Each row is a point on a landscape with many valleys, with its height.
From any point a ball rolls to the lowest of the 2 points nearest to it. It stops when none of these is lower. Distance is the straight distance between rows; heights are no part of it.
k824: [ -7   0 -17  -3  25   7   5   0  -8  -1   0 -15  -5   3  -9 -13  -8  -3
  -1  -9   9  10   2   6  -4 -21  13  14 -15  20   5 -22   1]  (h 45.2)
k529: [ 12  -8   4   5  -8   0  -1  -9   1  -4   1 -14  11  -4   2 -14  -3   9
   9  16  13 -12   7 -32   4  19 -20 -10  -5 -18   4  22  -3]  (h 46.5)
k645: [ -6  15  -4 -17   7   1  -1  -3   6  -9  -7   5  -6  -8  -2 -12  15   5
  18   7  13  -7  -6 -16 -10  -4  -5 -26  -1 -16   3  26 -14]  (h 58.0)
k90: [  2 -11  -3  -9  14 -13  15   0   9  -9  -2 -14 -11 -11  10   1  11  -1
 -15   9  10 -12  -8 -10   0   5 -13  -8  -9   3  20  10  -4]  (h 50.3)
k289: [ -2  -9   7   2  -8   7  13 -14  27  -4   7  18 -17  -4  -6  15   0   4
  -1  28  13  -7   9   3   4  25 -12   2 -14   1  -4   6  -1]  (h 55.7)
k176: [  5  -2   3  15   7   9 -18   3  12 -25   2  -7  15  -3  11 -19  16  16
  -8  -8 -14   1   5  10   1   5 -19   8   6 -17 -17 -11   1]  (h 39.7)
k365: [-20   0 -14  -4  14 -10   6   5 -14  -3  10 -12  -5  12  -4 -12  -2  -8
  -3  -9  -4   4  -6   3  -2 -15  16   5 -10  21  17  -2  12]  (h 44.0)
k106: [ -1   1  24  -2  11   6 -16   3   8  -9   1   5  21  -5   5   3 -15  -6
   8 -14 -12  -8  17   7  -7  -8  13  -9  14 -10 -21   3   6]  (h 29.1)
k528: [-16   9 -12  -5  -2  -4  -6  17 -14   9 -11  -2  -1   5  -7  -5 -10  -5
  20  -5  -5   9 -10   5  -5  -3   4   7 -13  10   2   7 -14]  (h 36.6)
k996: [ -6  -2  11   2  -3  -7   7  -8   1  16   3  12  10   3  -8  16 -23 -10
   6  21  -7  21   9  -1   8   5  22  12  -4  -7   3   7  -2]  (h 69.8)
k96: [-16   4  -4  -7  -7  -7   4 -21   3  22   6   7 -19  13   2  15   9  -6
  10 -10   1  14  -3   6   0  -1   2  13 -18   6   4   0 -18]  (h 56.5)
k966: [-17  10 -17 -13  10  -7  10  23  -4 -15  -6 -29 -14   1 -22 -26  -3  -2
  -2 -16 -17  -2 -18  -8  -6 -20  17  11  19 -10  15   8   2]  (h 20.3)
k627: [ -7   0  -3  -8   8  10   0  11 -28  -3  15   7  -5   7 -11  -3 -11 -11
  10 -18  -9  12 -17  14   5 -21  21   0   3  20  13  -5  11]  (h 42.7)
k891: [ 11   7   0  -6 -23  -2   7 -35  -2  12  22  25  -5  15   7   1   9   6
  10  23  18  -3  -4 -18   6  16  -4  -6 -13 -13  12  13  -1]  (h 58.7)
k540: [ 10   9 -17   6  21   6   5  23  -2  -4  -7 -11  11  -6 -13  -3 -17 -10
  31  -1   0  16   3   8  -3 -19  18   2  -9   4  -1  -7   2]  (h 62.9)
k574: [-16  13   4  12  -4   6 -11   6  -7 -15   1  -8  -5  -5  17 -17  13  14
 -28 -24 -11  -3  -9   6  13   9  -1   4   9  14  17  -4  -9]  (h 39.6)
k253: [-18   1  13  -5 -19  -3  -4   5  -9   6  17   1  -1  -6  19  -2  14  17
 -28 -31 -11  -6  -5   5   5  13  -2   9  10  10  15  -9  11]  (h 40.6)
k888: [  4  13  -3 -12  21  -6  -5  15   6  -4  -9 -25   7  -9  -2 -16  -4  -6
   5 -12 -14   0  -2   2  -8  -9  23   1   4 -12  -1   2  -5]  (h 21.2)
k393: [  1  -6  10   0 -11  14 -22  17 -12  -8  -5  -9   6  -9  -3  -7   5   3
 -19 -16  -5   0  11   9   2  -3 -29   0  26   1 -13  -2  10]  (h 19.8)
k745: [  6 -12   2  25  -3   3 -13  10  21 -15   4   7  10   2   4  -9   4   7
   2  10   7  12  16  14  -2  30 -17  26  -5  -8 -16 -13   0]  (h 46.4)
k160: [ -1   8   6   9 -13  -5   4  -3  -3   0   2   5  18  13  -5 -15   2   0
   9  16  -4   8  22  -7 -10   4 -14  13 -11 -31 -11   3   2]  (h 56.0)
k351: [ 24  -4   1  -2   6   8  -5   6  11 -29  13   0  22  -4  -2 -10  -9  -1
   6  18  -3 -12  20 -16  -9  15 -28 -10  14 -25  -7   2   3]  (h 80.0)
k407: [ -1 -18   6   0 -29 -19  21 -15  15  10   1  14 -12  -5  -8  27 -13   5
 -11 -16  -1 -11  -3   0   7 -12  -3 -17  18   1   4  -7   7]  (h 23.4)
k181: [ 25 -10 -15   2  20   1  -9   2   6  11  -7   1  10  -1  -7  -2  -8  -4
   7  21  15  12  -2  10  -4   3  13   9 -18   9  -4 -13  -6]  (h 66.1)
k579: [-12  -5  -1  10  15   1  19  -2 -11 -21 -23 -15  -5 -11   6   7   3  -1
   1 -15  -4   5   0 -11   4  -8  11  -4   7  -6  21   6  -4]  (h 52.5)
k562: [-11  14   1   4  24   6 -11  14   9 -10 -11  -9  20   2   2 -34   2   8
  -3   1   0  23   8  25  11  -8  -3  14  -1  -2  11  -3  -5]  (h 85.7)
k591: [ -6   6  15  -1   4   3  -6  -3  13  -9   1   3   4 -16   9  21  -2 -12
  -5   2  -7  -6  21  -3  -3  -3   1 -18   3  -1  -8   1   0]  (h 33.2)
k20: [ 15   0   3   3   3   5  -2  -9   6  13  -1   0  16  10  -5  22 -20 -20
  17  24  -2  13  21  -7  -1  -1  15   2  -2  -9  -9  13  -4]  (h 67.7)
k345: [ 14   6   5 -19   6  11  -4 -14  11  11  20  12  -2  -2   2  -4   2   6
  23  24  17  -7   7   4   4  12 -19  -2 -25 -13  -1   4 -15]  (h 62.6)
k605: [ -5  -3  -4  -3  10  -5  32 -17   4 -20 -19  -7 -11  -9   7   0   5   3
  -3   2  -6 -15   2 -13   4   7  -1 -16  -7  -9  32  11  -7]  (h 51.5)
k700: [ -4  -7  -2  -3   2  10   3  15   5 -17   5   8   2   0   1  -4  17  -2
   2  12   9 -10   2  10  -3   5 -30   3  -4  -3 -12   1   7]  (h 54.7)
k519: [-10  12  -2  -3   5   3 -16  16  -7  -8 -10 -30  10  -9   2 -12   3   7
   2  -2  -5   1  -2  -4   8 -11 -18  -4  11  -2  -2  16  -1]  (h 28.4)
k902: [  1   4   2   2   0  38   7  10 -18  -8 -14  -1   2  -2  -4 -16  -2   8
 -27 -25  -7  -1 -15   1   6  -9  16  20  21   6  24  -7   0]  (h 35.6)
k704: [  7 -14  17   3 -15  18 -18  -2 -23  16   5   5   3  -5  -5  24  -2 -23
   1 -21   2  12   4   1  13   1  -6   4  22  12 -12  -1   4]  (h 27.5)
k396: [-20  22  -7   0  -2  -6  -6  25 -12   1 -19 -14  -6   2 -16 -11  -4   2
   5   3 -11   3  -6  -1  -4 -15  -4  -2   7   6   9   9  -5]  (h 32.5)
k354: [  8  21 -29  -1  11   0  -7   0  -2  -6  -8  -4  10   4   1 -22   8  12
  17  20 -11   7  20  -2  -7   7  -3  -4 -15 -23   9   4 -13]  (h 88.7)
k585: [  5 -10  -5  -4   3   0   0   8   0  14   9  17  10   8  -5  14  -4 -14
  15   9  -1  14  -5  13   5   3 -20  18  -7 -10 -10  -9  -3]  (h 65.0)
k487: [  6  15  -8   3 -10   9  -4 -23   6  -4  14   9   8  14   9 -18   0  -2
   1  23   3   3  30 -12  -6   8 -27   3   2 -21  -1   0   3]  (h 59.7)
k134: [  1  17 -21   6  34   1  -6  12   5  -4 -18 -17  16   1  -5 -25  -2   5
  17  -4   2  20   3  16   8 -21   0   8   4 -21   8  -2  -8]  (h 86.6)
k226: [ -1  -9   7  -6  -2   7  10 -13  10  10  11   1  -8  -3   0  16   1   5
 -10  -2  -2  -6 -11  12   2   0  -5  -2   5  -5  -5 -29   4]  (h 52.9)
k735: [-11   0  -8  -6  -8  -1  -2 -10   1  18  12  23  -8  13 -11   5  14  -4
   4  24   7  12 -14  10   1   1   8   5  -8  -2 -18   1   2]  (h 65.6)
k466: [ -1  17  -9   8  -1 -11   0  -5  -3 -19 -11 -11  -3  -9 -11   0  -6  -2
  12  25 -13  -2  12  -9   4  -4  -1 -20  -7  -6   0  -1  -3]  (h 74.0)
k787: [ 12   0   4   1  -1  13 -16  15  -1  -1  -9 -12   4  -3   3 -14   7  11
  -5 -13   6  -6  -6   6  -7 -14 -17  -1  17  10 -23 -10   6]  (h 14.5)
k842: [ -9   1 -10   3  -7 -17  22   5   1  -4 -11  11 -17   3   0  11   1  -1
  -6   2  -3  -3 -10   5  -5   7   5  -9  -3  20  15   7   2]  (h 46.2)
k761: [  0 -11   8  -1  16  15   4  -8 -10  21   7  -1  -7   5  -2  11  -3 -14
 -12 -18  11   6 -10   3   6  -7  33  12   5  25   9   3   5]  (h 17.3)
k590: [ 11   5  -9   0 -12 -11   3 -18  -5  10  13   7   4  19  -4   9 -14  -6
   6  30   0   6  16 -14  -5   1   4  -7  -3 -13 -11   1   6]  (h 64.6)
k459: [ 11 -11  -5  10  -8   2  -3   8 -18  -4 -12 -11  -4  -2  -9   0 -10 -15
 -18 -14 -16   0 -14   7  14   5  29   7  17  19  17 -15   8]  (h 25.5)
k896: [  6 -15  -5  -8  -7 -16  13  -8  16  10   5   9 -16  -6   5  14   6  17
 -18   1   3 -13 -18   0  -3  15   0   0  -8   1  -1 -11  -3]  (h 50.7)
k377: [ -7   8   6 -15   1   8  -8  10 -17   7 -13   5  -3  -2 -16  -3  -8  -5
   9  -6  -7   8 -20  19   5 -10   4   5  -4  13  11 -12   1]  (h 40.3)
k28: [ -8  27 -30 -12  22  -4  -7  13  -1  -6 -16 -17  -1   0 -11 -22   2   2
  23  11  -7  12   7   5   5 -11  -1  -4  -8 -26  12  16  -8]  (h 87.6)
k34: [-15  -3   4  -6 -11  -8  -1   4   3  10  26  16   3  -1  29  20  12   9
  -7  -5   6  -9   8 -11   1   0  -4 -13  -3  12 -13  -1  -1]  (h 58.2)
k449: [ 20   1   9  13  11  31 -13  14 -15 -16 -18  -9  14 -10   1  -2  -7  -5
   8 -22  -6   4  -3  16   1  -1  20   9  14   9  -7   5   3]  (h 60.1)
k613: [ -6  11 -18   3   9 -15  -1 -12  -9  -3   4 -12  -2   4  11 -14  15  -6
  -2  17   5  -1  16 -25  -5  -3  -4 -20  -8  -8   8  13  -2]  (h 56.6)
k531: [  4 -11  28   6   7  17  -1  -8  -7  -5  -6 -14   7  -1  -1  -1   4  -7
  -9 -16  -1   8  -3   2   3  -9   4   2  -2   1  -9   8  13]  (h 54.9)
k614: [-11  -7  19  -2  -3   6  -6   7  -6  12  20  20   6   3  18   6  -3   0
 -20 -18   1   1 -13   2   6   6   3  13   3  22   6  -8   7]  (h 42.0)
k484: [ 14 -16  -6  17   2  10 -16  12 -16 -13 -20 -13   9  -4   3  -3   5  -3
 -22  -1  -5  10  -9   1   6   3  10   4  13  21   0 -10  14]  (h 28.7)
k68: [  0 -10  12  -3   2  12 -15   9 -21  18   7   0   4   5   1  19  -4 -14
   5 -23   9  17  -8  -2  10  -7  17   1  21  29   0  -5   8]  (h 21.7)
k717: [  0  -5   2   4   2   1  16  14  -5  17  -1   3  -2   1   1   4  -7 -11
 -27 -11   6  -1  -7 -12  -2 -13  24   2  19  26  18   1  13]  (h 21.3)
k81: [  9  -7   6   3   1 -13  13  -7  -3  -3  -2  -1 -18   4  -1  33  -2 -13
   6   6 -15  -2  -6   8   2   2   6 -14   0  -4 -11   0   3]  (h 26.5)
k429: [ -9  -6   3  -1  -1   1  27  -3   5  10  -3  16   2  -1   4  22  -5  -5
 -11   9   2  -8   3  -8  -8  10 -11   8  -3  -7   8   6  -4]  (h 51.3)
k582: [-15   2   6  11  13  14  12   0   0  -7  -6 -12   1  -7   0 -20  -8   5
 -27 -11  -1   2  -2  -6   4  -6  20  21  11  11  20  -1   0]  (h 37.0)
k781: [-11   2  -5   1   3  -3 -21  22  -5  -8  -8 -19  -4 -11  -2  -2  19   5
  -1 -12  -2  -1  -3  -2   8 -12 -32 -10  32 -12 -15   7   7]  (h 24.7)
k172: [ 21  -9 -16   2  24  -4  -3   9  -9   4 -17 -18   2  -4 -11   2 -15  -8
  17   6  -3   6  -3   2  -2 -14  19   9 -14  -7  -1 -22  -3]  (h 64.2)
k380: [ -3  -6  -6   8  12   7  14  -4   0 -10  -7  -3 -21   5   1  22   3  -8
   0 -10  -6   4  -8   4  -9 -10  12  10  -1   2  -5 -13   1]  (h 29.5)
k149: [  3   0   4  -3 -15  26   8   8 -10   7  -4 -14 -18   5   1  -7 -10   3
 -29 -26  -8  -1  -9   4   7   6   7  16  10  19  20 -21  -6]  (h 34.1)
k754: [ 11  -2  21  18   0  -2 -24   3  14  -3   1  -8  15  -2   3 -21  -1  13
   3  -2   8  -1  11  -1  -3   6   0  -2  -8   2 -25  10   5]  (h 30.3)
k108: [-21  10  -4 -19 -15  -1   7   4  -4  17  12  10 -24   8   1  12  -4   0
 -11 -18  -6  -2 -14  14   5  -6  15  12  16  14   6  -3 -13]  (h 47.0)
k999: [  9  14 -25 -12   1  -7  -3 -12   1  13  -3   3  -6   6  -4 -17   7  13
   7  21  -1  -2  19 -10  -8  15  -1   1 -31 -22   4 -10 -16]  (h 89.9)
k768: [-11   0   0  -1 -23 -25  21 -17  -4  11   7   8  -9   6  -3  17  -1   6
  -7  -7  -8 -14  -3   1  -7 -12  -3  -5  -1 -10   6  -7  13]  (h 16.4)
k770: [-13   4  20 -10 -14   2  11  -8  11   9  -7  -1 -19  -5   2  18  -9  -7
   3 -23  -3 -19  -5  -1   2  -4  -3 -17   0  10  -2   6  -5]  (h 52.3)
k857: [ -8  -1  16  -4  -9  -6  17  -9   8  -3   8   1 -11  -2  14  13   6   1
   5 -17  -4 -10   8 -10   2   7 -15 -18 -15  -5   5   6  -5]  (h 54.1)
k19: [-12  -2  16 -12  -7  -5   4   5 -12  -5   0   1   0  -6  -2  -8   1   9
  -4 -11  -4  -8  -8   0   3  -8  -1  -9   4  -6   1  -2   5]  (h 47.1)
k925: [ -4  -1  -7  -7   4  -4  -4   3  -1   7 -10  -8   2 -11   6  -3  22   0
  11  -5   6   0  -9 -13  -9 -11  -1 -23  -1  -1  -4  11 -14]  (h 55.6)
k382: [  4  19 -14 -14 -15  14  -7  -9   0 -13  11   7   2   6   4 -16  10  10
   6  24  10 -18  18 -15 -15  12 -35  -5  -1 -27   1   5   0]  (h 62.5)
k59: [ 18  -5   7  16  11   9 -19  11  -5 -22 -19  -8  11 -12  -3 -10   3  -3
  16  -3  -1   3 -11  10   4  -2   2  -7   4   3 -11   7   9]  (h 58.5)
k189: [  7   7 -25 -14  16  -3  -1  -4  19   7  -8  -2   6  -5  -2 -10   1  17
  -6  16  -3  -3  10   9 -12   2 -11  13 -22 -18  -6 -16 -17]  (h 91.0)
k559: [  9  -3 -16  -7 -25 -14  -3 -12  -2  25  22  15  -1  18 -20  14   1  -6
  12  30  10  -1  -3 -18  -1  10 -10  -5   5 -24 -13  -1   5]  (h 68.6)
k4: [-15  -4  16  -9 -11  -7  -7   0   8  10  11  18  -4  -2  11  26  -6  -7
   9 -13   2 -11   0   3  12   2  -7  -6  11  20 -11   3  -2]  (h 55.5)
k742: [  1  -7 -17 -11   1 -22  27   0  19  -2   1   7 -15  -1   6  15   1   7
 -23  13  -4 -23  -8  -5   1   6  -2 -12  -9   2  19   2   0]  (h 48.8)
k184: [ 16 -23   9  21  -3   6 -10   4 -12  -8  -7  -3   4 -10   3  14  -6  -6
  -4  -2 -10  -3  -8   4  14   9   7   1   8  29 -13  -6  13]  (h 31.4)
k482: [  2   5   0   7 -12  -5  -1 -24   8  17  20  11  -4  18   8  13  -3  11
   3  20   9   1   9 -19   8  13  10   6  -4 -13 -10   7  -2]  (h 61.4)
k357: [ 14  10  -3   2  18  17   0  22  -6 -20 -24  -7   7 -13  -8  -2  -3  -6
  24 -15  -6  17  -2  22  -8 -14  15   9   9 -13  -6  -6  -2]  (h 61.5)
k955: [ -5  12   0   4   0 -12   5 -16   6  18  18 -14   3   7  -6   2 -19 -11
   8  10  -3   8  16  -5   7  -2  34   2 -12   2   0   2  -6]  (h 72.2)
k596: [ -4  -8  -1  21  -1  -7  -1 -13  -6   2   0   8 -14  10   8  20   5  -7
  -2  -2   0  18  -8   3  13   9  22   7  -1  29   9   0   6]  (h 38.5)
k599: [ 17  17 -28 -10   3   0   6  -8  -2  -8   6   0  -7  14   3  -6  -2   7
  12  19   6 -16  16 -10 -20  -6 -23  -1 -16 -15  -6   4   2]  (h 64.4)
k758: [ -3 -19   9   1 -22 -17   7  -3   4  18   9  16  -4  -7   5  18   6  15
 -19 -29   5 -10 -14   4   6  -6  -7 -15  19  17  15  -8  14]  (h 29.9)
k821: [  8   2   3  -1   3   1  22 -26  -1 -13  -7  10  -6  -5   4   3   2  -3
   5  23  10 -17   1 -16   2  12   0 -25 -11  -6  20  20  -5]  (h 53.1)
k133: [  8  -5   2 -17  23   7  -2  -3   1  -8  -9   9  15  -9   5   3   3  -7
  11  16  -1  -1   1  -4 -10   0  10  -3  -1 -21   6   5  -9]  (h 28.2)
k620: [  0  -7  10  11 -11 -11 -16  -7  12  -3  17   2   0   4  21 -10  10   8
   4  -2   4  -3   2  -9  -9  21   4  -6 -16   5 -22  14  -3]  (h 36.4)
k973: [ -5   3  -5  -5   1   8  16  -5   7  -9   1   8  -6   7   4   7   4   7
  -9  25   7  -6   2   5  -8   3 -23  10 -19   1  -7   7   3]  (h 53.0)
k849: [ -5   5  -5 -10  -4  -1   5   8 -11  12 -17  -8 -19  -9 -20  -5 -14 -15
   3  -9   4  14 -13   2 -10 -18  40   6   6   7  11   0  -2]  (h 8.8)
k578: [  9   1  -6  -8  11  12  -3   1  -3   6  -5  -4  -8   8   7   5   0 -18
  -6 -22  -9   3 -10  13 -12  -1  16  20   4   3   3 -16 -12]  (h 31.0)
k62: [ -2  -9  22  11  -6   6 -20  -3  26 -16   9  -1  10  -6   2  -7   9   7
 -13  -7   0 -10   5  11  -2  10 -16   0   7  -3 -24  -7   2]  (h 36.7)
k89: [  5  -6 -18   3   5 -21   6  11  -9   4  -9  -3  -2   2   6   1  14   4
  -3 -12  12  -1 -11 -18 -10 -14   9 -23   7 -13   6  18   2]  (h 53.4)
k739: [ 10 -20  -1  21   3  -6  -4  -8   0  -2  -3  16 -10  -5   8  26   4   4
  -2   1   9  -3 -18   4   9  19   9   1  -1  23  -8  -1   3]  (h 34.9)
k267: [ -1   6   2 -11 -14  -4  -8  -2  15  23  10  10  -4  -2  -1   3   2   8
 -22  -4   0  -2  -8  21  -4  -1  -1   9  12   3 -10 -29   1]  (h 55.8)
k446: [  0  -6  14  12   0  25   9 -15 -10 -15 -21 -19  -7 -13  -3   4   6  -6
 -10 -27  -3   8  -6  -2   6 -11  21   3   7   4   4  -3  -3]  (h 53.6)
k56: [-12   0  14  -2  -3  -4   3  10  -3   7  -6   8   8 -14   4   7   1   3
  -8  -8  -5  -3   1  -8  -2   8  -1  13   7  -7   5  -4 -10]  (h 49.4)
k285: [  5  -1  -6   8   6   4 -11   4  18   4  13  20  12  17   0  -1   1  22
   1  19  13   2   8  15 -11  -4 -14  11 -12  -3 -26 -11   4]  (h 71.6)
k624: [ -9 -14   9  11 -21  -5 -14  11  -7   5  17  10   0   1   8   8  13  -4
  -8   0  13  10   4   6  11  10 -23   9  -5  17  -5  -3   9]  (h 60.3)
k450: [-10  -2   2  -8 -10 -11  -4  -2   8  24  10  18 -18   9  -3  19  13  -6
  14   1   7  12 -18  13   3  -3   7  -2   3   4 -21   4 -18]  (h 60.7)
k954: [  5  -1 -15   9 -14 -10   4  -5  -1 -12  -4   0  -7  -6  -5   7   2   4
  -1  18  -8 -12   5 -13  -7  10 -20 -12   2  -7 -10 -12   0]  (h 76.2)
k124: [ -4  -2   4   5  22   7   8   7  11 -21  -7   0   9 -18   2   1   0  -5
 -11   9  -4  -3   7  -1  -3   5  -2  -4   5  10 -12  -6   5]  (h 36.3)
k777: [  6   4  -4 -12 -26   2   9 -20  19  -1  25  17 -21   9  -2   3  -4   9
   3  33  21 -19  17  -2  -6  18 -21   3 -17  -5  -8  -6   1]  (h 59.2)
k199: [  9  -7   2   6  26  20  -8   6  -7   0  -9  -8   7   0  -6 -16 -12   1
  -3  -5   8  13 -12  14  10 -12  27  16  -5  26   9 -13  12]  (h 46.6)
k210: [  0   1   1 -11   3   3  -1  16  -9   3 -13   2   6 -12  -9  12  -2 -17
  23  11  -4  13   6  10   1  -4 -19   0  -3  -7   4 -12  -7]  (h 67.4)
k468: [  2   1   3 -17   6   2  -5  -1   5  -4   3  -2  -3 -10   0  -6  -6  -6
  22  17  11 -16   1  -7   1   3 -11 -19 -23  -1  -2  10 -13]  (h 60.6)
k932: [ 20  -1  -9   1  -3  -2  -3   1  12   4   5   2  11  -7  -2 -22 -10  11
   8  34  12 -12   6 -17   4  23 -12  10 -13 -16   1   4 -11]  (h 43.3)
k976: [-12   6  14  12   2  -1  -7  -4  -2   0  10  -8  10   6  -3  -1 -22 -10
   9 -12  -1  17  13   2  10  -1  26   3 -15  12  -5   3   7]  (h 74.3)
k817: [-14 -15  32  -1 -17   1 -12  -2 -18  24   1   6   7  -3  -7   5  -4  -9
  -8 -20   6   3  -3   5  14  -2  -8   0  12  16 -10   9  12]  (h 34.7)
k471: [ 17  -1 -12 -11 -13 -17  10 -39  18  24  29  18 -16  22   2  11   5   4
   4  16  22 -11  -5 -12  13  15  -4 -12  -1  -1   6  22  -2]  (h 56.8)
k786: [  7  -6   1  22 -13   8   4   1   9 -16   2   6  19   2  -8 -12   9   3
  -2  20   8   1  21  -2 -18  17 -21  13   4 -18 -24  -9   8]  (h 51.2)
k271: [  0 -10  20   1 -25 -23 -11  -2 -12  18   7   3 -10  -3   3   8  -4   4
 -10 -32   1  -8  -6   9  14  -5   1 -16  23  15   1   5  11]  (h 36.5)
k436: [ 14   1   0  -2 -15 -10   2   1   1  -7  11  -7  17  -6 -10  -5 -15   1
  -3  18 -10 -14  16 -15  -1   3 -18 -10   2 -17  -7  -6  10]  (h 78.1)
k678: [ -1   1  11  -5  -7  -6   9   7 -17   3 -23 -11 -19  -1 -15   2 -16 -16
  -4 -16 -15  10  -7   8  -5 -13  14  -8  12   9  18   7  12]  (h 17.8)
k659: [ -5 -14  11   8 -11  -5  -5   7 -12   6  14  15   9   7   6   8   2  -9
  13  11  10  13   4  -2   9  26 -21  19 -12  -3  -1   5   4]  (h 62.8)
k399: [  2   9   6  14  18  11  -2   6  12 -23  -8 -10  27  -2  -4  -8 -16   0
   4   7  -2   9  31  -1   1 -19 -17   2   2 -19 -10   9   2]  (h 83.1)
k54: [  5  12 -13   3   8   1  -4 -26 -15  -3  -7  -2  -8   3   7 -10   7   3
  11  31  12  -5  10 -24   9   7  -5 -18 -23  -6  18  15  -3]  (h 55.1)
k344: [ -9   1  -1 -19 -10  -9   8 -12   7  12  16   5 -11   8  15  17   6  -5
  13  -1  -4 -13  -2  -3  -5   7  -8  -5 -22  -1   7   3 -15]  (h 55.2)
k216: [ 14  -3  16   9  11   5 -15   7  17  -5  -2  -9  29 -10  -1 -15 -21  16
   6 -10   2  -9   7  -2  -1 -15   3  -2   5  -4 -19   3   4]  (h 24.1)
k523: [-13 -14  12   5   1  -4  19  -3  -4 -13 -14   2  -9 -10  13  12   8   0
   7 -26   0  -1  -8  -9  -1  -5 -12 -13   4  -8  11  25  -6]  (h 53.5)
k191: [-17   5  -4 -14  -7  -3   0   6   1  29  24  18  -3  10   7  10  -1   5
 -16 -13   3   5 -10  10   2 -11  20  12   6  23  11 -12   6]  (h 44.3)
k683: [  1   1   5  -1  -8 -16   6  15 -20  -8 -12 -16  -3  -9  -9   7 -15  -6
   3 -15 -20   0 -21  -4  10   5  20   9   8   8  17  -2   8]  (h 22.4)
k474: [ 16   5   1 -10  -5  17  -8 -17  30 -10  25  11   1   5  -5 -12   1   5
   8  32  17 -20  15  -1   0  28 -25   0 -13 -13  -3  -4  -5]  (h 62.4)
k111: [ 14  -2 -15  -7  -1 -17  21 -35   9   8  11  17 -20  13   9  12   1  -1
   6  22   3 -18  -2  -8   5   9   5 -25 -11   3  21  16   0]  (h 55.0)
k907: [-14   1  -8 -10  12   5  12   6 -14  -5   1  -1  -6  10  -4  -9  13   8
  -7  -7  -1  -5 -19   2  -6 -11  -7   3  -8   4  12  -2  10]  (h 45.0)
k595: [  1   4  -8  17   7   2 -13  10  19  -6  -7  -5  19  -8   5 -19  16  21
  -8   2   7  11   2   6  -2  13 -22  22   1  -1  -4 -15  -7]  (h 42.4)
k322: [ 21   1 -11  17  11   7  -3   2  10 -22  -3 -20  21   0  -2  -7  -8  12
   0  17  -5  -9  19 -21   9 -10 -22  -2  15 -27 -15   5   8]  (h 81.6)
k5: [  7   5  -1   7  -2  -6 -16  -1  11   0  15   5  14  -7  14 -14   5  18
   8  16   7   0   5  -6  -8  27  -2  10 -18 -10  -7   6 -16]  (h 40.0)
k569: [ -8 -20   9   4 -17   0  -3   4  -4 -12   5   6  -8   3  -2   4  23  -3
  -8   3  10  -7  -3  11   3   2 -26 -14   5  10 -10   6  13]  (h 57.2)
k667: [ 15  11  -7  -5   0  -9  -6  -1  -6  -9  -7   5   1  -6 -16   9 -15 -17
  24  26  -7   5  13   4  -6  -8  -3 -17  -5 -14 -10  -7  -5]  (h 70.9)
k489: [ -9   7  -8  11 -11 -11  -7  -1  -3   5  12  -9  11  17  -2 -14   8   9
  -4  13   5   7  10 -13 -11   3  -9   4 -18  -9 -14   0   7]  (h 59.3)
k350: [-13  -8  -9   6 -10 -14  17  -1  -6   7 -10  -3 -12   1   5  -2  18   1
 -19 -24  -1   2 -10   6   5  -1  -1 -13  13  25  22   0   1]  (h 43.5)
k969: [ -3 -10  -9   2  -5 -26  15   3  -6   8 -17  16  -6   2  -3   6  22  -8
   0  -4   0   3 -16  -1  -8  -1  14 -20  13  -6  16  12  -1]  (h 50.2)
k104: [ -5  10  -4  -2 -10 -20  10  -7  -3   1   8   9 -22  15 -10  16 -11  -1
   1  -1 -24  -7  -2   0   2  -1  16  -4  -4  -8  -6  -8   3]  (h 21.8)
k207: [  4  11  -4  -6  11  -4  -5   3  19  20   3  12   5  15   3  -3   8  -2
   2  17   9   9   1  11 -15  -8   2   4 -12   0 -19   2  -4]  (h 69.1)
k116: [-27  12   3   9   7   8  -7   9 -10  -7 -14 -14   4 -10   2 -22   6   9
 -14 -12 -17   8   1  -6   6   1   8  15  10  12  14  10  -4]  (h 38.4)
k431: [ -7  10  -9  -5  11  -3  -1  11  -6 -11  -3 -20  -9  -2 -16 -20  -9 -12
  -2 -13  -6   1 -13   0 -16 -18  39  -3  19   9   6   5   6]  (h 16.9)
k689: [ -9  -6  21 -15 -13   4   6  10   0  12   2  10 -13   2   8  12  -9 -10
  -2 -37 -15  -8 -16  12  -1  -5   6  -1  19  10   9   6  -3]  (h 49.8)
k360: [ 22  -6   5 -10  -7  29  -6  -4  -9   4   1   2  -4   7  15  -1   4  -3
 -21 -30 -10  -6 -12  10   8  11  11  15   7   6  10 -18  -5]  (h 32.6)
k281: [ -6  -8  -3  10 -12  -4   8 -12  -6   9  -1   4 -22  15   5   7  11  -3
 -24 -16  -1  10  -7   9   7   1  12  13   4  25  13 -17   9]  (h 41.2)
k522: [  9   1   7 -10  21   9   1   9   3  -9 -13  -8   5 -10   2   0 -15   4
  21  -9  -1  -5  -4  -4 -22  -8  22  -4  -4 -18 -12  11 -12]  (h 24.6)
k123: [-19  19  -1   2  -5  -5 -10   9  -2   2   6  -3  11  12  -3 -18  13  13
  -8  -6  -6   7   0   3  -6  -4   1  14  -6   8  -7 -12  -8]  (h 62.0)
k411: [ -8   4  11   5  17   7  -4  11   7   0 -14  -3  28 -12   1 -10  -9  -2
  -2  -2   1  17  18   4   0 -15  -9   7  12  -6   1  -6  -4]  (h 84.5)
k868: [  7 -10  20   9   3   3  -4  -2 -13 -22 -15 -17   2 -10  -7   2   9  -7
  12 -11  -1   0   1   3   2   0   9 -18  -4  -2 -11  22   5]  (h 56.7)
k501: [ 16  -3  -3  -5  19   8  -3  14  13   1  -4  -8  19  -9  -8 -17 -14  15
  -2  -9   3  -5  -6   7 -11 -19 -16   2   8   2 -12 -14   1]  (h 19.2)

For each start below, name the point where the ball stops.
k267 -> k768
k350 -> k849
k786 -> k787
k689 -> k768
k955 -> k742
k976 -> k742
k559 -> k742
